Each row is a point on a tangle of strands that fork, close into loops and nearly touch. The rows are in no order.
In the rows, 128 means zero.
Points whose rows are less than 192 apart are linked; no others are. Some points are linked to none.
Q_459: [119  97 115 108 150 144 154 130 134 152 108 134 118 119  89 105 120  92
 131  85  96 127  62 116 130 143 207 114 139 146  91 193 163 112 125 125
  99 129 169  85 167 149 126 162 133 166 117 131 117 136 108  98 147  90
 105 149 174 135 121  97  90 121]
Q_335: [105 163 138 106 132 140 107 113 114 125 155 101 125 130  92 172 143 116
 133 131 123 110 148 148  86 127 125 124 159  84 179  90 115 195 145 102
 125 166 135 162 109  68 149 131 129 133 123  92 129 149 127 116 153 139
 116 154 104 103 132 158 136 180]
Q_557: [164  85 151 121  84  93 193 150 189 122 181  75 109 177  89  54 151  83
 102 182 119 161 139 149 138 127 159 162 108 166  96 137 155 120 126 115
 136 136 135 104 121 163 141  99 103 102 116 169 139 143 115 135 116 201
 129 122 156 210 128 121 117  76]
Q_831: [138  82 136 139 133 102  90  87 130 143 106 143 160 149 159 153 103 151
 126 153 123 174 148 182 136 123 102 105 131 121 145 102 137  79 150  94
 130 181  71 126 166 149 115 157  57  82 167  63  99 100  94 173 114 131
 131 144 143 139 154 186  97  80]
Q_107: [130 125 142 147  85  96 153 137 176 127 140 218 151 122 162 101 131 108
 122 160 138 118 137  97 148 153 134 158 127 103  78 119 189  87 131 159
 152 164 175 158 141 157 193  93 110 129 134 188 106 170 114 143 142 174
 130 131 123 180 130  58 126  86]
Q_751: [159 129 140 163 101 110 162 146 144 141 147 138 109 183 124 103 177 108
 101 140 140 164 173 143 139 136 129 113 116 111 117 114 126 138 143 137
 170  84 130 129  78 143 192  66 123 143  90 180 118 171 121 151 133 194
 148 107 143 182 115  89 112 116]
Q_429: [109 134 161 109 117 140 140 135 137 104  94  96  87 106 115 161 129 124
 132 113 107  92 123 133  92 141 156 151 126 141 120 105 123 159 137 117
 101 166 157  80 116  85 138 190 124 133 168  70 113 176 123 118 120 113
 152 140 139  71 174 171 150 163]
Q_110: [153 176 130 147 137 132 169 104 150 148 159  84  89 129 133  94 144 147
  86 120 133 163 139 111 117  88 153 125 131 117 123 124 133 103 139 149
 101 135 127 110  96 134 139 118 124 160 125 145 157 171 129 173 159 154
 116 126 154  98 146 123 179 135]
Q_962: [132 122 115  82 156 129 124 141 159 120 169 154 159  96 112 150 115 154
 120 167  94 135 139 144 101 114 101 124 125 135 139  80 131 134 149 154
 125 173 125 152 145  87 106 152 114 127 115  84 158 153 145 101 125 133
 121 131 104 135 109 149 158 116]
Q_88: [127 166 147 106 155 144 168 117 129 124 128  90 128 138  48 115 151 109
 138  90 113 122 124 113 115 117 159 123 147 125 109 136 148 160 135 124
 128 161 138  97 124 105 165 128 165 137  91 128 146 195 165 102 164 147
 102 149 141 140 117 108 138 145]
Q_499: [150  49  99 139 153 124 126 143 158 156 124 133 151 162 119  50 115  76
 137 142  85 203  73 147 110 143 172  97 108 150 128 175 159 105 132 105
 116 108 110  93 193 139 102 139  79 122  95 116 132  94 111  89 115 117
 108 111 134 168  81 130  72 113]
Q_918: [106 172 105 138 129 115  91 125 139 117 143 167 121  54 174 168 137 148
 139 158 134  80 149  87  84 156 107 167 146  98 150 103 107 157 118 162
 135 123 185 197 111 116 144 134 145 179 133 163 108 105  99 106 123 128
 153 130  97  74 142 133 139 153]
Q_433: [106 179 140 156 104 165 168  97 135 120 132  85  80 102 127 130 139 150
 117 110 126  97 162  83 127 143 163 162 156 105 126 159 111 151  96 156
 108 109 170 136 107 157 122 108 185 167 127 212 146 113 128 140 139 140
 100 138 172 146 131 103 130 152]
Q_904: [ 97 105 103  80 151 134  97 169 121 121 114 173 140 102  90 151 149  93
 159 114 108  71  73 137  99 168 136 125 119 134 140 140 125 171 120 142
 160 112 165 147 142  91 149 142 164 140 114 126 125 138 141  63 138  99
 123 141  98 112  92  96  82 145]
Q_735: [108  78 102 139 154 152 105 102 145 161 104 129 171 144 110 150  97 113
 143 135  99 191  86 181  96 135 154  94 129  98 149 162 140 149 160  49
 125 168  95 118 181 119 111 189  64  94 121  38 118  96 100 118 121 110
  99 145 124 129 132 172 105 126]
Q_959: [181 123 127 135 160 127 147 108 146 119 170 104 102  91 166 113  91 193
  93 178 121 143 162 152  97  85 113 129 124 142 146  86  87 128 134 114
 118 131 107 149  98 106  60 136  80 131 143 111 151 103 121 133  86 137
 142 103 125 104 128 230 156 116]
Q_225: [109 100 130 148 109 151 143 137 143 146  96 124  84 118 120  93 127  83
 129 124  91 120  97 121 132 165 184 118 141 134 117 177 140 127  97 145
 139  99 177 114 144 152 130 126 139 158 133 186 113 112 107  93 120 136
  98 134 189 178 106  97  61 120]
Q_541: [151 106 146 133  79  88 164 140 162 131 152  66 110 188 126  80 132 102
 112 169 140 195 124 148 179 122 141 160 113 161 101 173 157  98 118  94
 115 113  91  77 115 159 147 100 118  98 116 146 141 135 122 177 132 160
 106 142 155 213 143 102 118  74]
Q_173: [ 96 199 142 150 103 146 159  61 105 107 157  85 148  80 153 156 125 173
 119 104 153  89 192  95 156 119 125 163 159  95 142 140 108 140  91 157
  86 125 129 151  99 144 102  87 187 130 122 178 160 109 128 158 146 140
  99 166 147 136 128  95 157 159]
Q_127: [200 111 112 127 152 148 135 144 151 130 126 124  86 138 155  72  97 171
  88 155 108 158 102 142  79 102 105 114  99 160 118 108  94 110 163 108
 115  90 109 128 127 128  69 157  88 125 124 122 148 130 140 119  79 128
 171  79 110 107 142 208 157 116]
Q_819: [ 96 158 149  86 109 107  54 154  76  86 107 140 174 139 135 199 153 105
 163 101 165  75 118 100 156 110  80 121 109 116 122  80 136 169 148 142
 132 139 145 125 144  84 174 153 157 107 131  91 103 178 158 129 157  78
 149 147  60  82 138  79 153 146]
Q_979: [172 111 119 113 149 161 128 153 128 137  95 124 101 160 131 102  94 142
 108 121 104 157  82 144  94 110 120 109 100 152 119 136 110 117 166 110
 117 101 104 106 142 124  85 167 101 116 124  80 130 134 139 106  96 103
 147  98 118 105 145 184 158 143]
Q_207: [ 88 122 128 142 136 132  63 174 131  71  92 177 123  92 158 148 164 117
 148 149 155  22  93  77  82 160 111 183 134 127 161  97 103 163 159 142
 148  90 200 182  80 113 154 128 132 127  97 143 113  66 107 110 118  89
 169  97  21  64 134 128  92 166]
Q_191: [169 129 155 113 116 109 160 169 140 128 119 101 107 150 105 127 171 110
 127 105 122  95 150 134 117 139 112 115  79 164  76  84 118 147 111 188
 176 130 137  90  94 111 159 120 168 145 119 148 145 189 153 105 118 171
 168  99 158 136 112 113 155 113]
Q_337: [112 136 101  81 148 159  70 149 118 100 102 168 145 125 129 138 108 154
 146 129 151 110  80 109 122 115  59 130 148 141 152 102 107 142 174  96
 118 115 125 162 123 124  92 166 111  96 111  87 122  90 145 113 100  76
 149 100  54 109 145 164 148 147]
Q_165: [129  95 105 115 158 138 100 148 114 147 140 110 164 156  66 145 161 107
 151 134 120 167 149 188 106 134 102  84 125 111 163 131 115 194 147 101
 174 104  85 133 147  93 169  93 132 112  71 116 139 137 141  98 148 159
 107 135 113 186  90 106  82 118]
Q_928: [ 75 108  88  83 149 158  87 175 104 110 117 168 121 110  81 144 128  95
 162 117 119  71  56 107  88 159 140 142 132 145 169 141 122 169 131 102
 132  90 174 160 143  89 117 145 172 134 105 110 130  92 137  77 131  76
 123 122  58  85 106 122  72 189]
Q_506: [168 121 105 130 160 102 156 139 103 151 124 168 157 201  88  87 165  89
 121  91 135 158 119 121 140 129 149  91 116 127 109 159 165 112 161 114
 174 101 109 106 121 140 203  84 136 157  59 162 118 197 136 117 193 143
 104 107 136 137  87  67 117 114]
Q_11: [150  78 143 133 119  94 111 104 142 135 148 136 168 141 166 125 110 155
 125 180 141 170 154 185 172 116 109 133 121 136 137 104 153  68 109 112
 113 175  69 127 163 158  99 119  57  79 181  96 121  87  88 183 119 137
 121 144 127 162 144 159 102  58]
Q_237: [125 148 172 145 117 130 182  87 124 112 156  52 110 151 122 136 139 147
 113 130 159 140 203 150 198  83 118 162 122 139 114 145 129 104  84 160
 111 130  77  96  94 132 138  88 153  83 126 166 181 136 148 196 140 184
  98 159 168 206 132 108 144  65]
Q_717: [ 97 139 138 100 135 142 110 101 113 126 138 104 189  85 128 187 105 157
 162 101 145 111 135 134 160 106 102 114 152 122 133 125 131 128 104 131
 109 177 112 125 177 127 105 149 128 101 147  91 147 107 141 134 142 100
  93 172 125 138 126 108 146 122]
Q_491: [135 170 191 158  95 106 147  73 123 108 128  81 121 107 184 183 138 149
 124 121 123  71 201 125 160 134 101 176 133 116 106 110 117  96  72 206
 138 167 112  99  63 120 167 110 141 146 209 141 112 136 126 167 129 161
 147 132 181  94 159 130 167 114]
Q_385: [139  85 148 107 113  99 116 147 167 120 131 182 168 114 146 137 123 120
 157 167 101 137 152 153 125 157  97 129  97 157 104  76 165  92 108 183
 122 182 120 136 201 156 119 133  99  88 151 132 126 135 123  83 104 152
 137 136 118 167  96 111 117  57]
Q_743: [127  83 111 143 141 136 111 111 145 165 117 149 131 145 134 140 103 130
 115 160  97 173 125 175  87 124 139 105 125 100 157 124 123 129 165  61
 122 175  88 131 152 112 108 191  47 114 151  37  93 121  93 139 101 132
 127 127 138 122 155 201 115 132]
Q_754: [138 141 148 145 113 145 128  73 107 120 101  95 107 103 176 154  89 185
 129 114 139  89 154 132 158 121  91 140 141 139 132 135  90  87 101 123
 130 119 100 130  82 156  60 126 107 117 200 137 124  66 118 139 102  88
 135 113 154  94 176 200 135 127]
Q_215: [119 175 172 146  83 114 136  90  98  93 119  89 146  85 197 188 135 135
 140 102 140  54 187 110 164 152  82 180 118 117  97 113 105 128  69 205
 144 126 123  99  81 132 153 113 173 137 200 164 106 127 123 137 124 137
 170 132 167  93 151 121 152 133]
Q_113: [103 169 107 112 141 116  85 159  87 139 120 159 130 149 118 144 160 125
 133 104 158 131 105 104 121 116 133 101 125 123 150 122 112 149 161 125
 140  76 134 145 109 108 162 117 155 161  94 111 117 169 131 140 169  95
 149 111  71  57 108  96 157 186]
Q_238: [113 208 171 149 150 146 178  95 121 110 109  69  66 144  44 101 156 112
 113  81 140 108 131  88 138 105 203 148 164 114  97 180 154 140 124 113
 133 178 164  90  83 113 174 137 191 127 100 142 144 165 154 129 154 152
  96 155 157 129 140 117 152 144]
Q_650: [131 129 154 126  61  78 178 145 139 143 139  83 108 184 101  88 127 115
 135 174 166 193  99 134 204 135 133 172 117 121  89 199 152 124 134  38
 158 135 104  96 102 134 166  95 153  93 112 150 115 139 174 155 135 168
 106 165 147 203 159 103 142  75]
Q_934: [146  88  90 141 141 135  77 137 115 183  80 194 135 174 158 101  99 121
 129 102 128 194  55 130 112 149 114  89 121 127 115 155 121  76 138  85
 130 127 105 138 179 188  91 166  82 103 131 107  90  76 110 126  84 111
 136 120 134 116 140 148 109 102]
Q_10: [158 152  98 158 139 132 145 120 145 161 152 132 105 137 165  83 129 151
  83 139 128 185 135 108 124  83 153 116 137 120 130 131 142  94 146 146
  93 112 123 124 139 147 121 110 106 159 134 137 144 143 122 183 146 135
 117 106 140 122 134 121 157 134]
Q_848: [123 125 140 108 134 136 118 149 113 123  80 126 118 150 131 148 122 141
 132 108 112 126 105 139 105 125 118 116 106 145 121 109 134 129 172 114
 121 144 121  93 144 101 126 191 109 105 148  48 108 161 140 136 133  90
 152 125 118  70 173 160 168 154]
Q_59: [169 108 179 157  78 117 129 149 131 130  62 130  65 145 185 110 124 128
 121 103 113 104 125 122 123 165 122 144  83 169  86 112 117  90 104 195
 154 120 131 101 124 163 125 139 139 108 194 168  98 137 120 125  95 133
 184  93 174 112 153 145 141 111]
Q_49: [158 102 152 116 126 121 200 122 202 116 181 109 119 114  95  65 117 114
 108 180  89 138 133 140 112 116 172 154 115 164 109 117 160 104 127 140
 106 198 163 128 141 124 115 128  86 131 117 157 162 162 130 127 123 195
 111 128 150 179 118 135 136  90]
Q_61: [129 129 104  97 132 151 115 175 122 117  96 151 117 116 133  99 110 144
 125  89 119  92  62  71 134 121 131 130 114 183  85 143 147  95 147 164
  97  88 162  98 166 165  92 152 173 133 126 143 160 121 160 113 131  47
 146  96 101  93 116  92 148 140]
Q_599: [132 132 104 182 133 124 104 139 103 147 134 153 124 144 180 144 136 155
 113 150 159 179 187 151 146 124  95  83 127  83 154 117  88 122 138 119
 141  47  82 140 102 146 139  88 109 149 137 150 109  99  85 157 117 147
 151 103 149 144 118 136  90 133]
Q_624: [152 168 146 120 130 131 154 138 129 112 125  54  85 132 154 117 141 168
 102 112 129 128 129 115 115  93 115 135 105 160 120  99 103 129 150 161
  94 119 117 104  90  97 118 133 147 143 134 108 164 150 135 158 129 115
 158 115 138  68 153 159 212 145]
Q_197: [148 104 132 159  98 126 104 162 133 154  66 160  65 144 189  99 116 135
 110 115 116 118  98 116 120 165 139 114 107 137 111 133 111  98 123 155
 155  79 151 118 118 172 118 146 126 138 179 172  81 121 107 115  94 114
 175  95 158  97 141 140 111 121]
Q_838: [109 169 143 103 147 155 157 121 128 112 128  98 111  94  92 124 129 136
 137  82 116  96 100  99 130 105 169 152 131 162  99 143 153 121 114 160
  90 159 143  89 156 125 117 164 168 127 128 120 161 177 154 120 162 102
 109 157 145 106 136  99 170 141]
Q_65: [143  80 142 119 112  89 136  99 171 107 188 111 157 113 158 140 112 150
 124 224 129 145 193 174 179 117 114 148 147 132 140 108 154  91 106 112
 119 167  83 145 123 130 106 100  59  91 176 119 137  86  83 168 117 158
 113 139 127 187 136 176  95  63]
Q_936: [116 132 122 120 146 134 116 119  93 150  81 113 125 166 118 125 114 130
 124  54 128 162  77 112 113 113 170 113 124 143 118 146 140 102 150  99
  88 144 116  76 186 140 107 201 115 125 137  44 118 152 130 164 150  67
 138 136 145  64 176 132 164 159]
Q_992: [164  67  72 129 176 113 126 149 129 168 134 172 156 163 106  76 124  91
 129 106  91 195  73 140 112 132 174  81 114 139 124 171 158  95 147 113
 130  88  96 107 175 121 137 132  95 154  83 117 121 135 129  91 143 104
  99  95 117 133  75 108  94 119]
Q_291: [ 67 129  92  83 162 155 100 118 100 148 151 157 122 111  46 133 127  82
 155 101 111 128  62 120  71 134 178 107 174 116 182 173 145 173 119  70
 103 126 156 165 153  97 126 143 158 153  83  99 125 118 116  89 153  99
  98 138  82  91  94 111  83 213]
Q_70: [169 116 157 167 142 120 146  88 120 118 166  62  95 124 153 141 115 170
  92 169 139 136 206 181 119  99 112 110 128 114 158  90  80 142 115 111
 133 131  85 130  73  99  96 103  64 130 163 103 140 104 103 152  99 163
 140 120 161 120 141 222 119 124]
Q_802: [134 104  92 128 116 140  72 155  94 173  52 192 120 168 168 107 108 122
 130  87 144 141  66 112 134 150 112  92 117 132 113 145 108  76 147 112
 159  80 137 139 145 176 105 150 109 114 145 124  85 104 120 119  85  91
 157 104 116 101 140 126 118 123]
Q_832: [125 126 173 146  86 103 197 143 150 138 127  96  79 158  77  73 112 110
 120 157 145 142  99 121 185 144 161 184 145 107 101 211 154 139 135  53
 169 168 143 109  71  94 167 124 164 115 121 146 116 123 183 137 139 171
 102 160 141 183 165 129 126  95]
Q_244: [159 135 132 182 140 129 106 115  98 148 139 107 113 139 165 148 118 157
 104 152 164 184 197 189 163 105  92  93 135 106 154  97  94 125 114 101
 135  77  53 115 112 131 122  88  80 120 147 115 116 107  97 177 111 137
 137 111 150 148 141 190 102 115]
Q_585: [141  87 102 102 154 143 104 160 104 131 119 114 152 144  86 152 148 118
 147 130 101 146 129 170 103 142  97  87  93 145 149 122 101 168 118 125
 171  73  95 122 159 102 128 106 151 105  88 126 152 118 158  68 122 136
 117 131 120 184  74 104  94 108]
Q_157: [106 234 162 141 101 134 126  58  94 108 156 102 151  90 133 160 153 153
 130 116 163  84 181  88 137 125 117 167 178  63 149 109 118 162 101 117
 108 168 152 176  99 116 145  82 174 132 113 157 119 138 140 147 150 154
 113 189 108 100 151 115 151 179]
Q_982: [126 105 163 123 122 142 148  74 111  99 112  79 141 102 145 165  83 176
 140 136 129  90 179 159 165 128  84 147 118 144 126 117 109 119  81 140
 141 153  93 117 118 128  50 132  97  78 199 114 132  90 126 111  88 109
 111 132 157 147 143 204 116  92]
Q_256: [114 156 100  98 165 128  96 124 138  96 175 160 179  65 139 170 105 179
 135 169 128 106 164 130 108 124  71 137 145 111 156  74 122 150 136 157
 102 165 115 177 130  97  95 142 131 133 111  92 164 114 147 106 127 122
 125 141  80 127 100 148 171 131]
Q_976: [105 182 111 109 137 121  95 100 117  82 175 136 196  63 142 192 115 171
 136 141 145  78 165 104 138 134  65 153 157 110 154  76 115 162 111 143
 105 146 118 193 121 100  88 114 162 120 120 118 139  93 136 122 123 115
 128 153  75 127 118 145 157 159]
Q_97: [127 177 166 125 105 120 137 137 107  82  91  83 112 118 182 132 150 152
 121  95 144  72 123  72 160 110 102 177 101 163 103 114 110 109 133 195
  88 109 135  93  98 132 128 133 182 123 153 127 151 131 140 168 147  89
 166 105 114  73 165 112 205 137]
Q_789: [ 92 154 116 104 124 137  55 132  79 111 105 141 156 125 134 165 113 143
 157 103 178 132  91 109 147 100  74 122 155 125 153  99  99 137 146  76
 105 121 120 162 139 139 100 151 131 109 131  68 104  96 132 151 107  68
 146 115  76  71 156 153 138 172]
Q_35: [128 149  68 143 173 122  87 178 107 143 131 181 118 137 153 131 144 147
 111 133 155 149 130 119  95 111 104  99 108 109 165 114  86 134 162 127
 147  33  97 176  90  98 140 113 133 152  91 117 122 121 134 123 128 116
 162  77  79  88  90 121 150 163]
Q_947: [104 107 106 126 138 125 106 126 106 176  82 139 119 147 120 118 122  83
 140  45 137 152  47 112 132 132 199 101 144 137  95 179 146 105 128 105
  91 133 173  91 174 164 138 171 128 153 126  93  94 127 114 147 151  64
 124 150 164  75 149  96 105 146]
Q_478: [105 174 167 146  77 134 126 102  80  94 109  97 149  91 202 173 135 149
 141  83 167  71 156  83 191 116  86 175 103 149  98 129 113 114  94 190
  96 115 135 101 106 160 110 130 192 133 174 161 135 119 133 154 125  93
 155 128 144  94 160  94 185 136]
Q_419: [160  94  66 126 190 101 141 147 133 161 156 193 163 189  92  71 147  87
 130 103 110 177  91 112 113 129 168  87 127 126 136 165 168  87 165 112
 140  89  94 118 149 124 168  95 111 169  57 139 133 164 134 107 177 126
 106 100 109 133  65  82 104 118]
Q_570: [127 144 102 102 138 147 156 144 155 126 142 140 122  79 139 110 108 159
 119 103 109 112  74  78 120 117 166 134 134 173 100 148 155  92 131 174
  73 126 172 121 181 151  81 152 159 163 140 144 166 135 147 121 126  71
 117 116 125  80 129 108 164 131]
Q_78: [ 93 157 100 150  99 146  96 107  84 143 111 157 159  99 180 154 113 148
 138  89 182 120 142  89 175 119 102 115 146 109 129 129 106 100 123 126
 109 104 146 151 137 191  98 118 145 155 168 143 108  68 102 179 110  80
 138 126 151  93 144 108 142 148]
Q_810: [150 105 163 159  92  89 170  84 153 110 198  93 143 115 166 140 126 145
 118 195 141 121 233 177 170 126 120 160 127 137 127  96 125 108  74 155
 142 134  86 120  86 148 117  51  82 102 175 164 131  88  98 167 112 172
 134 124 161 182 140 158 103  88]
Q_174: [132 118  81 162 134 164 171 130 146 140 165 146 102 121 106  84 139  93
  91 161 103 123 141 117  90 155 155 109 137  98 170 149 107 168 130 124
 158  70 162 183 103 124 133  72 146 168  64 221 144 111 130 116 130 197
 102 111 130 171  72  91  79 158]
Q_866: [100 147 155 159  97 164 169 120 155 134 111  94  75 103 119 116 137 112
 123 103 113  97 130  97 139 147 187 153 172 103 106 177 137 141  82 153
 125 133 187 113 114 156 148 122 163 164 140 199 119 116 110 127 132 146
 101 160 185 162 147 103 100 126]
Q_112: [104 115 155 104 135 154 147  94 104 106 108  77 151  96 129 169  97 170
 156 105 124  93 136 147 156 118 112 144 108 154 120 140 124 127  84 142
 104 166 112 114 155 124  52 172 125  77 170  92 166 103 137 122 106 105
  94 158 139 135 140 166 139 105]
Q_252: [ 70 158  97 130 118 135  63 111  66 139 124 131 155 132 123 181 120 133
 158  83 183 155 122 113 158 105 115 103 165 107 171 126 106 134 115  78
 104 127 132 169 141 144 108 129 140 138 142  90 101  86 113 175 126  76
 125 142 118  92 145 124 119 181]
Q_623: [143 110  99  94 154 144 119 183 129 128 104 151 100 134 103  78 118 122
 118 104 105  86  51  75 104 130 181 133 125 178 114 168 124 126 170 132
 113  52 157 109 127 116 120 142 166 174 101 138 151 138 144  86 140  62
 140  73  93  69  99 115 126 185]
Q_721: [109 183 132  95 119  94  83 149  94 105 109 147 143 138 122 161 168 100
 140 107 148  97 114  95 125 120 109 120 121 122 123  96 132 156 148 149
 138 132 156 129 115  96 183 128 162 147 102  99 109 199 142 137 167 102
 153 130  63  69 125  95 169 177]
Q_994: [121  74 111  90 143 136 102 176 111 121  94 139 164 133 100 153 140  96
 174 127 100  91 104 150 108 173  93 106  76 149 130 116 105 169 115 158
 192 105 129 121 158  95 130 132 164 117 107 134 134 134 156  39 117 119
 118 136 116 159  73  84  87 104]
Q_369: [150 133 193 162  89  96 183  73 154 108 159  73 105 114 164 144 139 143
 112 163 128  93 209 153 154 126 122 169 136 109 122 107 126 101  72 178
 145 174 116 124  58 124 159  72 106 123 177 171 127 119 107 171 120 195
 138 130 178 134 153 143 142  94]
Q_381: [150 105 111 109 150 125 144 138 186 125 181 147 143 101 105  98 122 130
 117 181  88 152 152 147  93 107 136 114 124 135 138  86 151 117 143 145
 117 179 139 146 145 104 122 128  93 142 111 128 149 158 143 109 124 173
 117 118 119 164 106 149 144 106]
Q_452: [165  85 168 125  90 103 128 156 149 120 102 146 110 120 168 125 118 115
 147 137 109 112 149 135 111 163 107 149  78 190  92  84 147  99  87 200
 143 155 128 112 158 145 117 145 129  90 184 151 122 155 126  92  91 146
 178 115 157 140 136 134 130  80]
Q_274: [ 84  97  87 126 168 166 109 118 130 160 133 132 140 124  88 122 103  98
 152 118  92 162  74 148  94 125 168  96 158 115 175 182 132 161 136  68
 103 140 132 141 162 107 112 150 111 131 102  71 122  90 101 101 138  98
  94 140 117 125 107 135  83 168]
Q_67: [115 159 170 165 121 135 194 136 143 128 126  97  74 149  43  66 133 112
 108 125 145  96 127 102 155 133 189 173 181  80 104 193 167 172 159  74
 153 186 175 127  83 100 179 115 181 121  96 146 118 126 174 124 168 159
  88 158 140 177 159 132 117 130]
Q_57: [158  48 124 157 128 111 104 131 149 160  93 146 157 169 147  77 113 114
 123 134 107 217  79 163 116 155 146  97  96 146 117 153 151  90 129  94
 133 129  92 112 202 188  96 153  67  74 123 102 119  75 103 109 102 112
 130 127 140 166 115 142  86  89]
Q_725: [ 89 130 126  90 119 119  79 135  88 110 102 139 188 110 124 204 135 123
 182 101 142 101 110 140 147 125  85 110 119 120 131 102 134 163 125 135
 138 163 124 132 181 118 146 167 151 100 140  89 108 127 140 109 142  86
 130 162 115 121 132  90 137 116]
Q_815: [115 111  96 143 131 163 156 140 144 135 141 165  86  99 100 100 139  98
 125 146  92  97 108 106 100 169 175 123 150 107 155 166 119 156 115 137
 162  84 192 160 125 139 129 105 163 187 102 211 134 112 120  76 127 153
  94 116 144 140  90  86  71 154]
Q_271: [129 109 154 129  85  95 149 138 193 116 156 187 166 111 150 113 130 110
 145 185 122 119 153 122 154 144 119 158 122 138  99 112 167  97 105 166
 127 168 148 146 166 176 143  97 106 109 148 180 120 136 112 121 110 176
 123 138 121 198 108  81 118  72]
Q_906: [169  88  69 124 186 112 107 170 173 119 189 201 132 116 115  83 128 113
 107 191  90 179 138 144  75 123 127  95 100 135 148  84 125 124 135 138
 140  99 127 177 141 108 115 131  89 158  89 134 136 139 144  99 102 172
 156  85  99 146  73 141 123 105]
Q_332: [140 127  63 117 186 128 117 172 130 124 174 188 142 123 115 130 150 128
 108 161 139 148 146 145  75 136  93  97 108 128 174  97  98 158 142 138
 149  63 109 182 103  82 132 110 125 146  67 138 144 130 159 107 117 160
 147  87  76 133  70 125 124 129]
Q_66: [170 129 131 147 121  86 153 145 121 149 131 137 138 208 100  92 166  92
 110 123 153 185 148 135 167 114 132 100 106 118  97 142 170 111 156 117
 163 102 102  90 115 158 211  72 125 121  78 157 120 193 140 160 174 167
 127 118 138 184 116  62 122  96]
Q_935: [ 95 201 142 129 109 132 113  97 103 123 143 134 139 113  99 173 161 121
 142 131 147  95 171 114 117 126 104 139 171  57 160  95 125 173 117 126
 135 176 147 167 103 103 165 103 154 126 119 121 113 153 137 124 154 155
 114 176  98 122 144 109 134 169]
Q_943: [103 130 159  94 133 138 139 117 145 113 140 113 112 120  74 164 140  92
 126 129 106  85 156 162  53 142 145 135 139 103 139  89 131 192 146 102
 123 204 155 129  97  63 157 178 113 154 122  84 130 196 139 111 133 161
 125 154 130  90 152 171 150 175]
Q_471: [141 120 117 181 109 114 156 144 130 150 151 151 112 160 168 122 149 122
  95 162 154 180 182 143 144 121 124 101 120 104 143 126 108 139 144 127
 144  44 109 145  95 158 161  61 121 147 105 193 128 126  96 168 118 178
 145 108 152 185 104  97  95 133]
Q_108: [124 144 130 141 104 159 107  90  94 118 100 131 132  93 171 153  74 173
 142  94 159  95 123 108 180 127  68 131 145 145 120 143  95  93 108 114
 119 101 129 136 108 194  41 127 130 126 186 154 133  53 119 144  82  68
 136 107 149  97 170 165 137 131]
Q_548: [ 78 143 148 114 144 136 128  95 123 147 114  78 159 146  69 143 126  94
 156 107 132 154  87 158 145 110 162 121 180  84 150 167 142 167 164  54
 119 184 122 105 141  93 179 151 121  99  90  70 117 135 130 143 182 126
  73 186 130 146 137 101 114 145]

A tip is a point with one link. Name the tips that can be reached along the links from each point below, in the order of the rows.
Q_108: Q_337, Q_976, Q_623
Q_197: Q_107, Q_174
Q_215: Q_165, Q_10

A fork is a point with three links, a tip a point with one. Leave the first point through the second and follow the links. Name the first fork or tip that comes.
Q_810 / Q_369: Q_10
Q_717 / Q_112: Q_337
Q_934 / Q_57: Q_848
Q_557 / Q_541: Q_623
Q_743 / Q_735: Q_165
